A landscape with many peaks, sampled at points; each row gives a point and its height.
From any point a climber steps to the highest of the 2 points nearest to it. It stops when none of these is higher. Distance is the straight distance between rows; heights are no part of it.
kapom height 34.8: [ 98 130 157  83  49  85 139  93 111 131 146 187 194  86  87 141  90 184
 139 125 172  65]
sudaz height 43.5: [140  83 163 130 104 160 141 166 132 171 122  61  98 136 134 154 109 131
 105  96 129 147]
lupa height 4.5: [102 152 165 124 108 135 154  80 136  88 111 109 141 100  71 156 112 114
 109 130 172 120]
dagad height 25.5: [182 122 111 133 153 105  92 149  82 164 126  78 109 148 145 149 106 142
 101 129 148 168]
bon height 17.6: [143 106 114 110 109 162 116 158 142 115 111 118 109 129  62  96 106 143
 205  78 184 115]
luse height 38.2: [114 145 122 130  95 116  67  86 140  86 140 124  94 148 105  90 128 151
 101 135 151 148]
Kif height 41.3: [129 186 103 121  87 134 154 125  83 160 125  95 128 134 131 174 149 167
 189 125 186 112]
fetat height 44.9: [122 113 152 121 158 106 137 160 142 137 134  62 108 133 101 161  82 116
 131 116 119 151]
fadi height 38.0: [109 155 116 144 138 125  81 122 188 116 125 140  78 111 100  79 129 140
 117 156 128 126]
zenuz height 36.8: [136 121 168 201 165 112 157 113 112 111 155  92 131 141 191 125 140 107
 117 135  98 159]
dabut height 36.6: [113 136 100 120  87 115 142 153 115 122 175 114 162  85 117  71 139 119
 128 164 128 132]
pite height 11.6: [111  97 143 123 169 108  99 140 109 131 138 146 162 108 166  61 140 106
 121  99  95 170]
zem height 8.1: [172 132 118 120 120 134 154  86 136 149 131 175 111  77  56  93 137 171
 138 140  63 119]
Zago height 49.5: [ 91 104 172  75 131 155 120 129 142 177 135 131 169 122  93 122 138  84
 151  97 152 110]
tis height 19.6: [136 147 124 120  92 163  57 164 134 164 128 138 170 143 141 160 153 174
 138  96 184 124]
Tuvis height 52.1: [124 125 100 173 166 103 131  96 136 168 132 184 160  79 130  44 117  59
 139 127 124 114]
Zeli height 13.5: [135  76 114 119 161 127 148 130  82  75 106 123  98 155 163 133 132 124
 118  83 136  92]
zal height 33.7: [104 134  96 135  89  85 169 118  98 161 136 134 161  87 112  90 151 132
 156 168 104  88]
pigok height 24.4: [136 124 101 192  96 165 110 126 162 134 123 102 103 169 153 140 151 142
  96 162  90 141]
zubi height 38.9: [154 134 103 108  83 142 179 115 102 139 126  81 128 141 103 168 173 167
 144 118 153 150]
Bev height 26.2: [135 131 130 159 148 110 119 136  76 132 132  70 120 142 195 153  76 122
  69 134 126 165]
fot height 38.3: [109 123 139  95 106 181 138 128 101 112 145 154 116 136 182 109 171 109
 134 187  81 145]
Til height 21.5: [140 140 107  99 113 118 106  75 125 115 110 119 166 114  73 140 129 177
 124 136 164 139]
Sose height 46.2: [143  75 162 155 100 115 101 130 166 101 148 112  68 217 172 130 108 122
  91 161  64 122]
mag height 20.6: [116 146 137  88 175 135 143 144 170 112 122 118  83 187 180 129  81  95
  84 136 124 133]
sani height 28.8: [143 122 151 193 156 161 135 129 127 141  94  96 130 127 183 134 130 113
  89 145 168 120]
nopup height 40.7: [103 132 151 101 141 120 130 107  91  98 149 103 105 129 148  63 114 134
 141  97 116 120]
nazum height 38.8: [140 102 121 188 144 103 162 162 135 108 143  80 165 141 195 167 136 120
  70 142  88 150]
fesi height 27.6: [139  97 146 112 103 110 129 172  93 134 146 121 191 114 141 159 156 132
 104  95 195 123]
mar height 21.4: [126 143  82 148 138  93 175  99 115  89 132 104 114 127 112 153 164 105
 138 152  71 137]
Sud height 10.0: [107 124 110  42 146 139  61 101 106 110 114 118 165 135 105 136 109 132
  86 130 100 130]
porep height 53.9: [140  81 122 157 121 129 161 168 138 128  91 133  60 122 161 141 116 111
 144 163  42 164]
mogep height 30.5: [122 119 140 189 134 167  86  92 144 144  94 116 133 157 154 173 131 124
  79 147 197 108]
pebo height 7.4: [163 129 102 131 102 163 145  93 117 116 108 154 142  79  88 100 178 176
 123 136 123 108]
kozud height 55.6: [147  97  97 182  91 127 173 134 168 123  99  78 116 160 137 169 129 170
  82  68 119 136]
mog height 32.1: [146 122  88 104  75 158 119 159 126 120  96 134  88  91  85 112 110 151
  96 138 113 146]
Zaka height 52.2: [106 116 162 110 131 144 138 110 139 132 140 116 178 118  73 147 162 104
 162 156 146  94]
Ribe height 55.2: [100 130  99  97 173 139  98 139 102 147 100 127 183  97 115  99  92 150
 169 142 159  61]
mafo height 9.5: [132 124 103  53 133 124  98 148 137 110 115 113 128 141  73 166 100 129
 120 122 114 133]
gigos height 38.1: [111 132 125 118  52 130  91 136 121  91 199 108 143 127 110  84 136 105
 119 126 126 142]
vunal height 53.8: [128  83 163 173 140 108 138 158 129 111 111 125  96 125 205 106  66 120
  86 108  81 163]
toge height 39.3: [ 92 140 121 129 123  79 131  86 124 147 159 186 157 102  89  94 114 131
 150 103 113  44]
paf height 28.9: [147 134 116 108 150 141 142  66 102 178 174 158 163 131  95  75  99 144
 161 198 159  62]
Soz height 3.3: [135 155 135 133 112 141  96  66 133  87 135 154 189 162 116 188 134 114
 131  63 182 143]
vozad height 48.0: [163 126  93 167 106 125 182 187 155 133 143 116 100 139 196 101 147 165
  92 161  99 168]
tema height 36.9: [103 120 149 110  71 160  58 155 133 102 177 116 163 144  92 146 132 124
 138  95 142 126]
larek height 57.4: [142 138 199  88 170 130 138  88 151 125 121 146  95 101 106 141 140  83
  88 168 109 161]
mese height 34.9: [162 141  94 133 116 126  77 100 129 145 110 156  81 150  61 158 139 113
 148 135 126 128]
Lus height 11.0: [111 107 156  94 169 129 101 107 149 118 134 152 174  75 135  75 107 108
  91 131  89 157]
meli height 20.7: [135 121 140 150 127 145  48 189 126 181 131 116 156 159 144 184 121 130
 107  90 174 128]
fefaf height 60.2: [128 168 116 172 111 148 166 110 155 163 101 151 167 115  82 170 128 155
 187  78 160  97]
fatu height 36.7: [129 112 136 116 145 178  89 108 106 120 124 105 151 100  70 140 102  71
 159 173  90 140]
Dav height 2.6: [144 117 165 130 122 122  87 141 105 102 185 107 165 163 150 166 152 165
 153  42 161 111]
vufof height 32.5: [172 128 100 137 103 161 123 188 136 117 106 109  95 127 123 189 117 182
  93 125 112 118]
mip height 61.7: [ 99 114 151 128 166 163 137 154 150 155 135 116 166  91 131 101 135 102
 140 173 107 128]
sukif height 2.2: [125 108 128  96 127 141 119 119 166 111 146 114 126 171 116 123 142  88
 113  85 138 137]
Ziko height 22.1: [ 83 131 149  72 126 125 100 144 134 103 129 138 110 121 154 112  82  79
 100 204 123 136]
Nikel height 32.2: [165 133 151 167 140 131 128 110 128 118 153 131  96 128  67 131 162  74
 143 131 134 135]
Poto height 2.5: [153  95 117 135 122 158 111 152 149  93 155 124 152 202 143 151 117 126
 110  68 166 124]
rugo height 49.1: [113 149 156 101 102 166 107 141 152 186 143 121 162 146  83 167 133 132
 149  71 142 133]
nofi height 56.5: [147  59 143 155  92 121 147 149 130 143 106 117  85 149 186 129 110 136
 101 129  70 155]
pefa height 37.1: [142 132  72  72 155 142 144 176 138 124  75 159 109 126 116 161 119 170
 126 123 161  96]
roba height 43.8: [112 105 109 153 130 118 107 102 176 163 158 198 191  87  68  82 137 127
 142 131 112  69]
ded height 48.7: [112 106 141  84  90 135 159 156 118 140 159 114 132 121 165 100 150 129
  87  61 113 136]
Kis height 37.5: [138 151 120  99  87 149 117 159  62 115  87 179 150 110 138 200  92 165
 163  78 165 101]
kive height 26.5: [124 118 111 120 113 126 120 115  88 128 164  96 192 124 152 125 171  91
 102  94 166 158]
bivi height 47.9: [159 104 195 169 131 124 117  98 145 130 126 129  73 198 208 135 104 138
  58 146  83 145]
fisu height 51.0: [110 157 125 130 162 121 156 121 139 191 104 136 107 103 121 138 174 147
 156 157  93  87]
Nopa height 9.0: [146 129 120  61 121 145 101 113  98 108 127 139 115 108  63 120  95 159
 139  97  99 130]
taned height 49.8: [142 119 189 145 132 132 147  85 149 113 113 150  88 170 202 134 121 113
  85 177  82 217]
romig height 33.9: [157 157 120 123 112 144 130 178 138  97  99 177 133 130 162 226 134 195
 189 100 143  95]
bok height 26.3: [123 109 147 154 148  62 134 169 138 132 146 111 107 162 170 155 130  90
  84 112 133  90]
roze height 24.9: [150 125 155 122 103  89 106 148 104 128 148  79  93 160 131 171 107 149
  76 139 148 144]
veb height 71.7: [120 154 140 208 110 133 138 137 145 156 117 114 133 133 109 179 175 151
 155 104 145  96]
fikag height 24.5: [123 122 111 141 133  60 164 165 139 136 143 166 109 172 207 132 132  81
 125 148  80 206]
goki height 16.1: [158 141 120 168 131 171 130 154 156 105 156 103 134 137 131  96 144 159
 119  65 123 127]
fug height 30.7: [103 174 109 137 108 141 114 106 186 107 168 116 112 194 155 114 131 121
  98 134 120 126]
tokud height 38.6: [108 148 130 116 125 185 122 102 132 148 101 142 132 125 138 111 144 108
 122 129 128  99]
telu height 36.5: [114 156 155 179 160 128 140  58 110 111 147  94 151 108 177  72 145 125
 126 128 122 167]
sepom height 31.6: [136 111 111 125 123 132 116 192 128  93 125 147 125 161 126 197 155 179
 160 121 137  76]
rana height 10.5: [132 125 139  79 152 142  87 119 133 103 133 127 133 119 133 112  98 119
  65 111 100 176]
begi height 26.4: [135 128  92  84 142 102 134  82 135 186 158 126 187 135  63 139 148 115
 160 125  89 136]
Ritu height 43.1: [142 130 115 105 157 104 143 168 134 153 138 150  91 106 144 104 166 149
 121 109  75 123]
fulo height 54.4: [138 114 122 109 113 101 127 174 142 167 100 170 123 115 127 185 154 176
 151  76 166 124]
pudi height 11.1: [126  84  77 112 110 147 148 100  93  96 103 121 168  78  81  92 115 112
 169 155 147  98]
Mil height 49.7: [114 116 129 110 128 142 126 153 149 182 102 153 114 130 110 168 185 145
 158 105 120  86]
Mege height 40.5: [ 97  99 136 111 113 173  98 118 102 183 114 117 122 137 146 113 143  76
 132 118 122 144]
Nupa height 37.6: [148 116 137 126 160 153 114 120  78 116 122 108 133 122 139 130 144  70
 161 194  94 155]
nup height 49.2: [ 83 178 103 159 135 121  74 115 129 110 138 153 132 103 157  82  95 118
 123 137  60 139]
Miko height 32.9: [ 98 143 163  99  88 109 157  77 108 130 133 164 160  87  64 129  61 152
 106 141 142  57]
davor height 33.3: [163 129 167 133 174 150  99  74 128 125 118 118 121 163 165 135 141 124
  96  69 172 129]
ditid height 22.9: [166  79 158 142  75 150 153 179 121 165 161  81  92 164 168 143 123  98
 104 179 122 184]
ziri height 5.8: [121 117 126 171  75 172 151 113 130 116 102 109 143  81  81 118 136 163
 154 102 181 114]
ton height 49.4: [112 147  99 144 146 111 118 106 123 166 105  95 111 131 162  85 115 126
 124 110 162 140]
Lag height 38.4: [111 144 145 170 121 168 142  81 100 110 122 109 113  94 139  51 110 129
 154 107 117 144]
tipez height 41.4: [140 139 117 153 121  99 138 170 135 141 144 103 142 124 159 156 157 111
  54 161 130 156]
gasa height 27.2: [157 140 118  83 141 112 138 126  90 161 160  98 147 133  91 141 163 101
 139 115 114 146]
bizus height 20.2: [122 125 109 131 113 119 171 105 108  69 117 129  89 145 170 148 143 101
  98 170  56 157]
nis height 38.5: [112 142 130 129 172  76 123 175 137 140 121 135 108  91 112 134 130 182
 125  98 103  80]
takiz height 27.3: [107 134 156 168 122 148 139 118 119 131 107  46 130 128 182 138  84 133
  93 129 156 143]
luzug height 34.5: [153 135 129 149 168 171 123 117 111 156 143 111 141 176 178 118 152 113
 144  84 166 108]
gom height 32.6: [133 151 146 124 211 106 122  94 162 189 155 104 135 114  86  92 109 128
 175 190  91 150]
gume height 25.6: [115 144 110 119 115 132 163 104 113 121 147 108 177 136 182 113 154  67
  85 122 102 187]
rud height 15.8: [149 126 167  85  97 117 106 140 129 108 101 163 151 122 166 224  94 150
 198  77 195 165]
Kido height 2.0: [124 125 156 107 135 117 124  96 152 115 161 134  92 173 173  96 149  89
  79 110 113 168]
taseb height 50.9: [109  95 126 152 121 137 147 159 123 139  90 143  47 106 126 103 127  96
 166 122  78 127]
notol height 62.0: [ 98 163 109 138 173  45 169 100 153 144 121 188 138  88 151  81 114 101
 115 130  92 173]
tus height 34.4: [182 143 108 106 148 173 162 166 136 128  94 126 111 142 138 197 124 162
  88 101 152 103]
Nota height 40.0: [135 127 121 133  71 156 112 109 130 105 138  98 105 159 145  86 112 114
  88 117 158 171]
daris height 36.0: [105 152  81  97 104  95 139 122 156 115 124  91 130 104  75 111 110 157
 118 178 119 156]
denek height 17.2: [154 148 106 112 108 162 109 165 160 174 127  93 133 135 129  96 141 177
 118  77 152 151]
Ridi height 43.9: [152 171 103 117 104 110 145 170  94 172 120 113 115 135 107 176 120 126
 143 108 173 133]
piga height 31.0: [129 165  95 126 104 114 156  86 103 163 139 147 147 108 111  70 136 154
 160 151 171  75]
fafet height 29.5: [138 151 150  94 158 116 157  83 102 147 153 161 128  87 117  52  84 145
 116 141 132 102]
Rosul height 32.4: [114 174 113 108  96 134 122 125 161 139 162 102 117 171 125  96 140 148
 140 141 185 123]
fera height 44.7: [112 133 124 103 112 123 158 128 144 123 116 125 127 109 135 113 165 169
  97  95 146 108]
Muva height 40.6: [132 161 133 134 137 109 100 124 149 156 127 191 106 101 100  78 147 157
 109 157 107  99]
bomab height 52.0: [118 119 174 132 167  81 163  99 155  87 104 179  72 141 190 111 142 112
  91 155  85 176]
torev height 46.0: [129 124 131 118 123 112 149 165 137 177 151 141 106 148 126 160 186 113
 109  86  86 120]
kofun height 36.2: [140 138 105 132 147 121  90 124 151 134  97 160  71 135 106 131 133  84
 107 173 133 143]
subiv height 52.3: [109 135 104 160 168 102 148 129 102 201  91 135 107  97 179  94 114  92
 122 104 125 135]
vipov height 34.1: [144 125 128 137  99 134 113 128 129 137 163 122 102 182 150 113 190 128
 124 133 162 125]
Tufur height 36.4: [140 161  93 128 129 213 136 132 134 154 114 130 135 168 149 117 148 103
 138 119 172 123]
losal height 59.2: [148 115 141  91 125 109 161 174 156 115  72 176 123  95  87 196 125 192
 179  89 163 111]
lat height 56.6: [ 82 124 158 133 160 176 119 112 127 121 121 103 162 107 116 121 134  82
 150 198 142  84]
zaf height 35.2: [ 81 147 172 127  73 146  95 139 133 125 147 128 155 149 126 170 135 117
 125 112 143  82]
razov height 16.3: [149 123 127 102 135 123 124 148 134 148  88 159 138 136 125 182  91 155
 206  76 225 149]
Mim height 23.9: [140 132  76 146 119 124 138  94 111  96 122 110 157  93 105  87 137 105
  93 123 169 145]
nenad height 27.1: [103 134  96 111 155  99  67 101 142 128 158 122 173 129  83 130 152 121
 138 137 101 116]
Gima height 12.1: [119 107  64 134 148 120 169  92  95 100 105 153 185  94  73 128 134 143
 192 121 160  74]
Rata height 24.8: [147 147  93 110 127 126 165  96  99 107 147 122 138 118 129 102 112  47
  98 116 145 168]
zasik height 25.3: [112 122 121 139 153  56 144 149 166 108 158 120  95 164 165 146 124  88
 100 156 106 156]
dus height 28.6: [ 89 204  79 134 103 155 130 146 179 112 175 125 124 157 144 131 120  86
 119 168  95 111]
fik height 49.9: [118 120 110 116 222 133 113 115  90 124 111 114 152  95 118  87  81 119
 175 138 110  90]
Zofu height 39.4: [117 162 114 119  69  94 124 113  74 143  94 172 158  96 102 178  91 155
 149  90 155  92]
led height 32.0: [151 100 128 152 160 146  80  95 142 109  97 126 128 209 172 171 124 129
  70 107 156 112]
Doso height 33.2: [ 97 130 123 173  83 137 155 165 154 165 164 105 113 164 175  94 143  93
 146 149 120 171]
sinak height 22.8: [ 96  88 179 174 111 119 152 186 133 123 127 184 129 164 208  95  96 132
 141 151  94 218]
Ninan height 6.5: [152 114 116 165  88 152 123  97 121  83 100 164 148  88  69 130 157 190
 184  99 153  99]
tepa height 18.4: [139 103 108 120 156 167 112 121 156 119  74 122 109 156 102  95 134 133
 181  90 200 131]
Dorum height 22.7: [125 149  85 100 115 135 115  89 113 108 129 105 197 110  85  95  99 125
 122 145 198 122]
virer height 39.5: [ 97 153  66 119 115 119 113 129 145  60 126 120 138 110 100 118 109 139
 114 170 102 108]
zom height 26.1: [117 173 109 178 151 172 137 131 161 134 133 113 105 146 152 135 145  95
 133 166  87 128]
kuda height 14.3: [135 101  92  93 138 153 126 129 102  65 110 132 136 140 112 146 124 151
 166  84 154  90]
bara height 29.0: [121 133 101 126 127  92  90 158 132 113 146 125 126 145  96 165 168 147
 130 140 134 111]
Rak height 23.1: [158 163  99 134 142  91 192  90 117 109 138 140 135  98  77 127 161 128
 159 172 104  90]
tad height 47.8: [100 122 153 148 125 133 145 158 137 190 129 163  89  91 139  63 147  99
 179 129  77 156]
lameg height 23.8: [124  84 139 185 108  98 166 179 170 124 149 158 101 166 207  99 121 101
 108 151  95 176]
Tet height 16.9: [142 112 136 119 120 127 145 155  94 143 101 131 107 129 107 124 101 156
 179  68 207 119]
fimod height 19.4: [125 115 125 135 137 166 113  98 149 141  67 116 130 155 137 140 129 179
 134  95 206 131]
somim height 44.8: [128 158 127 145 158 110 120 126 137 169  99 164 112  66 121 125 124 150
 126 194  56 101]
dulo height 5.1: [ 90 125 141 140  90 147 150  62 149 120 100 140 162  96  58 106 113 137
 148 128 178  96]
sumud height 27.7: [128  96 170 151 176  71 124 200 161 140 142 102 113 124 153 155 103 123
  60 110  94 144]
zabom height 19.2: [132 109 123 136 144 131 167 141  90  54 106 137 124 114 169 137 118  93
 151 207  63 194]
Kaga height 45.0: [105 149 155 132 143  94 177 166 107 141 170 134  91 100 148  83 133 110
 197 145  93 132]
lonak height 35.6: [146 120 140 144 184 158  96 107 143 126 129 145 148 109  40 134 107  78
 163 161 129  93]
detid height 34.6: [137 142 100 144 103 188 149 151 123 153 153 123 113 133 169  87 151  91
 135 132 137 160]
dap height 44.2: [ 93 150 177 117 111  91 105 134 132 207 128 122 142  95 101 114 126 180
 130 119 158 100]
livu height 49.6: [143 156 110 132 117 104 119 118 183  93  98 181 141 116  89 140 144 193
 139 130 199  91]
nare height 12.7: [123  92 108 116 188  86 137 122 100  78 136 134 125 147 177 122 144 100
  95 108 102 128]
Nekur height 44.1: [ 92 123  85 130 136 152  69 124 126  87 117 140 132 102 145  95 136 133
 120 159  93 110]
zever height 34.3: [113 127 126  96 189  76 122 118 109 134 115 120 144  79  75 128 108 178
 139 133 110  90]
Bapi height 37.2: [142 127 140  89 109 152 153 135  93 118 169 147 166 106 181  82 178 101
 131 188 100 194]
Zat height 41.5: [133 135 152 100  80 145 171 118 143 119 137 124  91 127 123  79 147 129
 100 115 161 154]
bivoz height 44.6: [187  59 132 177 114 132 125 137 122  89 126 107  63 209 160 106 106 119
 117 140 102 110]
Muman height 34.0: [148 160 129 157 203 145 108 141 155 157 140 117 153 110  76 118 110  98
 171 141  91 136]
fas height 30.8: [163 109  89  93 119 149 107 180 125 144 122 117  83 150 136 128 114 156
  86 119 101 167]
bul height 40.2: [104 100 169  75 120 178 130 129 114  97 128 102 110 154 171 139 139 109
 106 165  93 124]
tok height 34.2: [142 101  96 109  70 177 137 130 102 103  94 126 146 161 171 210 133 164
 148  91 155 120]
zudef height 37.4: [112 141 150 156 101  84  76  97 153 138 163 130 143 135 122 110 168 109
  84 103 135 132]
zes height 41.7: [135 164 122 121 110 130 126 101  88 184 107 151 139 122  86 143 106 113
 141 109 164 110]
buke height 50.4: [113 119 160 159 151 121 129 130 123  91 122  82 102 102 177 114 101 168
 111 111  55 145]
Moru height 60.0: [124 136 171 121 143 110 160 105 138  86 142 160 118  85 136 122 128  67
 101 197  87 192]
zigub height 30.9: [137 153 172  86 127 100 160 125 128 122 149 156 125  73  69  96  86 151
  94 146 131  91]
vov height 21.7: [128 112 145 141 132 165  57 170 140 161 153 122 123 189 164 131 118 125
 107 114 133  99]
kegi height 28.2: [132 137 117  81 155 101 138 107 109 136 144 155 132 112 110  96 135 104
 144 153 132 136]
delu height 62.7: [ 88 108 136  94 136 183 101 140  95 139 108 129 153 109 123 124 134 115
 181 168 168  67]
fufu height 33.0: [125  69 104 104  84 144 158 174 114  77 117 131 156 186 164 205 133 124
 170  99 168  95]
savo height 23.5: [176  94 137 181  71 157 138 131 141 141 121 103  84 180 180 133 134 127
 107 203 115 160]
Gak height 24.0: [117 153 124 102 103  98  88 122  98 139 114  81 101 119 116 155  96 150
  99 174 140 135]
Tak height 70.5: [123 152 148 154 186  57 136 109 128 152 138 160 132  95 140 103 162 112
 130 141  55 152]
fene height 55.7: [ 83 112 154 138 131 125 125 136 153  95 160  75 155 142 144 126 154 145
 120 117  97 126]
Vofu height 29.8: [163  99 153 112 148 148 120 196 139 112 142 103  97 135 157 126 110 138
  91 171 108 162]
Poni height 33.6: [150 150 119 163 134 151 122 126 131 124 115 136  69 139  66 156 107 102
 158  85 116 111]
Pibe height 29.6: [128 124 127 159 129 106 163 166  97 131 137 139 156 106 125 158 167 116
 113 112 182  71]
Tizo height 51.6: [182 112  83 173 101 130 180 159 132 153 108  87  88 144 148 137 148 160
  82 114 110 153]
Bazom height 4.0: [121 158 145 102 121 123 141 100 146  96 101 152 124 131  45 203  93 106
 138  96 150 117]
bonaf height 55.1: [119  86 171 102 151 117 146  77 137 100 104 138  59 127 136 138 153 111
 100 142  81 156]
Tagot height 10.4: [154  92  95 118 118 144  94  96 110 143 115 157 180  94  44 101 113 146
 170 175 155  95]
diga height 31.3: [146 112 156 162 152 123 158 135 151 114 141 139  74 121 116  77 142  93
 142 132 135 173]
tav height 9.9: [183 101  82 103 118 151 110 103 134 145 145 188 226 111  41 118 112 162
 178 123 157 106]
Far height 35.1: [140 112 134 128 103  89 119  94  74 118 166 121 113 149 165 107 196 117
 121 138 123 163]
kul height 46.4: [134 168 103 144 125 127 166 149 130 176 125  87 107 161 152 133 113 130
 116  83 182 139]
vila height 15.0: [156 116 114  93  98 157  99 155 143  75 129 140 161 139  89 188 122 153
 172  96 161 134]
zege height 32.3: [ 95 132 159 174 104 131 107 150  91 126 125 110 175 127 155 161 161 106
 120 138 181  82]
gaf height 59.0: [138 165 112 189 140 117 141 109 174 118 114 154 118 119  99 137 184 164
 148 115 154  82]
kabu height 25.1: [148 175 100 108 166  85 180  98 119 166 162 164 156 108  96 130 128 124
 141 151  80  76]
Piza height 23.0: [103 137 115 109 121 144 113 127 113 130 100 101  73 137 168 121  86 123
 103 198 134 144]
zoli height 51.7: [107 109 165 129  88 146 150 168 158 107 191 108 139 159 176 100 161 124
 106  96  83 129]
nopeb height 18.3: [137 132 116 133  92 155  98 147 144 142 128  98 144 167 158 152 147 207
  95  99 150 128]
Dadu height 37.7: [140 121 125  94  85 103 144 116 106  88 141  81 117 156  88 180 137 139
 145 104 170 149]
mas height 55.9: [125 143 102 169 172 106 134 110 104 167  95 202 123  85 164  70 113  92
 117 146 102 160]
sadag height 28.7: [182  95 171 154 183 128 140 196 150 132 129  87  99 134 177 149  70 143
  61 129 111 155]
vod height 35.8: [119 139 107  89  87 143 102 140 109  89  90 170 139 158 158 220 116 161
 197 105 163  99]
fid height 31.5: [ 92 116 111  93 185  93 128 119 126  93  97 107 130  97 124 113 103 143
  99 149 128 131]
sesum height 27.4: [151 159 117  78 168 115 162  95  98 162 146 171 152  82 114 102 107 170
 108 178  67  99]
Kosa height 37.0: [113 115 111  97  70 107 108 134  85 127 127 172 194  85 110 143 129 170
 182 111 169  82]
Mibof height 31.9: [146 136 120 184 155 126 112 166 126 134 145 124  89 124 124 118 109  91
 126  88  97 127]
Dunal height 13.3: [115 129  83  83 145 153 131  94 108 105  92 142 185 126 103 152 147 150
 188 135 170  93]
pemam height 15.5: [161 128 147  73  97 109 135 142 127  77 131 178 178 103 109 199 109 129
 175 101 196 134]
Bobid height 55.0: [ 79 164 117 137 160  77 133  99 140 101 146 166 131 105 143  67 109  96
 121 129  94 115]
Vos height 41.2: [ 99 149 158 137 107  69  78  95 106 181 117 169 173 115 103 130 128 157
 147  99 187  85]
Tego height 39.0: [116 159 144 126 116  55  84  80 113 180 150 158 144 135  85 125 132 128
  96  99 146 115]
lif height 3.7: [145 171 145 113 130 130 129  60 127  81 106 138 133 167  95 214 117 117
 166  96 195 141]
Semot height 64.0: [136 141 166 158 175  89 155 111 108 115 117 188 106  80 140 139 138  87
 138 177  55 158]
Non height 41.6: [131 132  78 127 155 138 129 153 100 101  77 155 115  96 108 139 121 140
 127 146 139  56]
povil height 30.6: [113 109 147 171 143 126 182 103 138 166 112 127  62 146 163  79 151  75
 154 108 137 178]
rini height 35.0: [ 91 170 148 158 154  97 140  64 140 115 124 169 140 104  88 119 114 112
 106 106 125  42]
sif height 44.3: [134 152 109 151 126 119 133 172 153 112 149 145 139 121 201 106 134 128
  54 150 104 168]
kudaz height 22.5: [130  85 157 147  98 148  80 166 133 178 153  85 119 179 186 130 124 118
 116 151 105 163]
bubuk height 53.3: [113 188 122 133 125 152 107 136 170 161 115 111 144 141  82 191  99 165
 165  93 153 105]
kebif height 48.3: [122 156 151 125 152 111  91 163 162 171 102 129 113 108  94 157  98 175
 140 105 180 103]
sase height 42.1: [ 98 105 204 139 114 154 148 126 133 100 136  95  90 157 187 132 119 141
 109 203  64 132]
fosa height 33.8: [139 120 100  89 128 107 160 163 161 142 110 132  92  81  88  91  95 140
 108 151  99 160]
Kati height 21.3: [ 88 151 138  82 164 135 134 147 148 140 115 127  93 145 157 113  72  73
 132 160  89 163]
reze height 3.0: [134 144 147 114 105 151 114 120 146  76 166 144 170 182 141 153 136 148
 152  48 188 116]
fefe height 42.8: [103 132 146  86 136  91 159 159  90 150 163  98  89 117 116  84 116 129
 187 106 135 107]
tugi height 31.4: [120 135 142 138 190  90 132 121 151 144 174 133 161 107 112  60 108 106
 183 172 106 190]
tokez height 48.4: [ 98 113 115 181 149 121 113 117 157 145 124 168 149  81  93  76 144  77
 129 169 131  81]
lud height 44.4: [129 127 167 159 121 153 119 140 158  86 139 101  54 170 144 155  93 115
 103 165  59 128]
Vigi height 46.5: [150 138 101 135 180 148 118 129  87  97 104 129  98  91  95 114 104 115
 180 163  90  79]
zute height 12.0: [125  68 151 126 187 114 117 120  89  91 111 117 147 133 194  97 124 114
 112 137  96 183]
zeze height 20.4: [127  96 141 125 129 116 113  81 137 105  86 124 135 141 102 164 167 149
 129 111 193 142]
Pusus height 15.1: [138 126  90 175 117 137 100 113 160  88 154 134 110 166 111  89 175 142
 158  78 107 126]
Sadil height 42.0: [124  97 137 106 103 151 140 141 111 198  92  94 123  91 132 129 134 126
 102 123 121 165]
Kinel height 8.6: [169 123 111 107 124 162 131 104 126 164 135 156 141  98  24 110  85 151
 160 112  95 111]
zaze height 60.7: [114 108 148 181 105 116 150 123 156 104 133  69 136 135 114 155 155 159
 121  68 112 129]
rel height 47.1: [102 127 169 124 159 135 148 162 139 105 124  57 109  99 124 125  90 135
 122 149  74 176]
vuz height 38.7: [132  98 145 117 126 152 121 119  87  99 144  76 128 148 136 175 156 106
 130 162 114 123]
zok height 36.1: [130 107 142 106 126 108 149 154  89 109 191  98 139 158 184 110 166  92
 130 166 106 172]

For each start below, name the point where the climber stops.
roze => nofi
razov => gigos
denek => bul

Call two points neighbours if one is among the 2 nearest of the other. Go from one point of each pair to the other, from neighbour to neighbour, staying as high as possible. Name the lowest point that can't be avoided.
delu, losal => zudef
Zofu, delu => rini
fisu, gigos => paf
fisu, losal => Mil
fisu, zaze => fadi
delu, mip => lat
veb, delu => rugo
nofi, Tak => bivoz
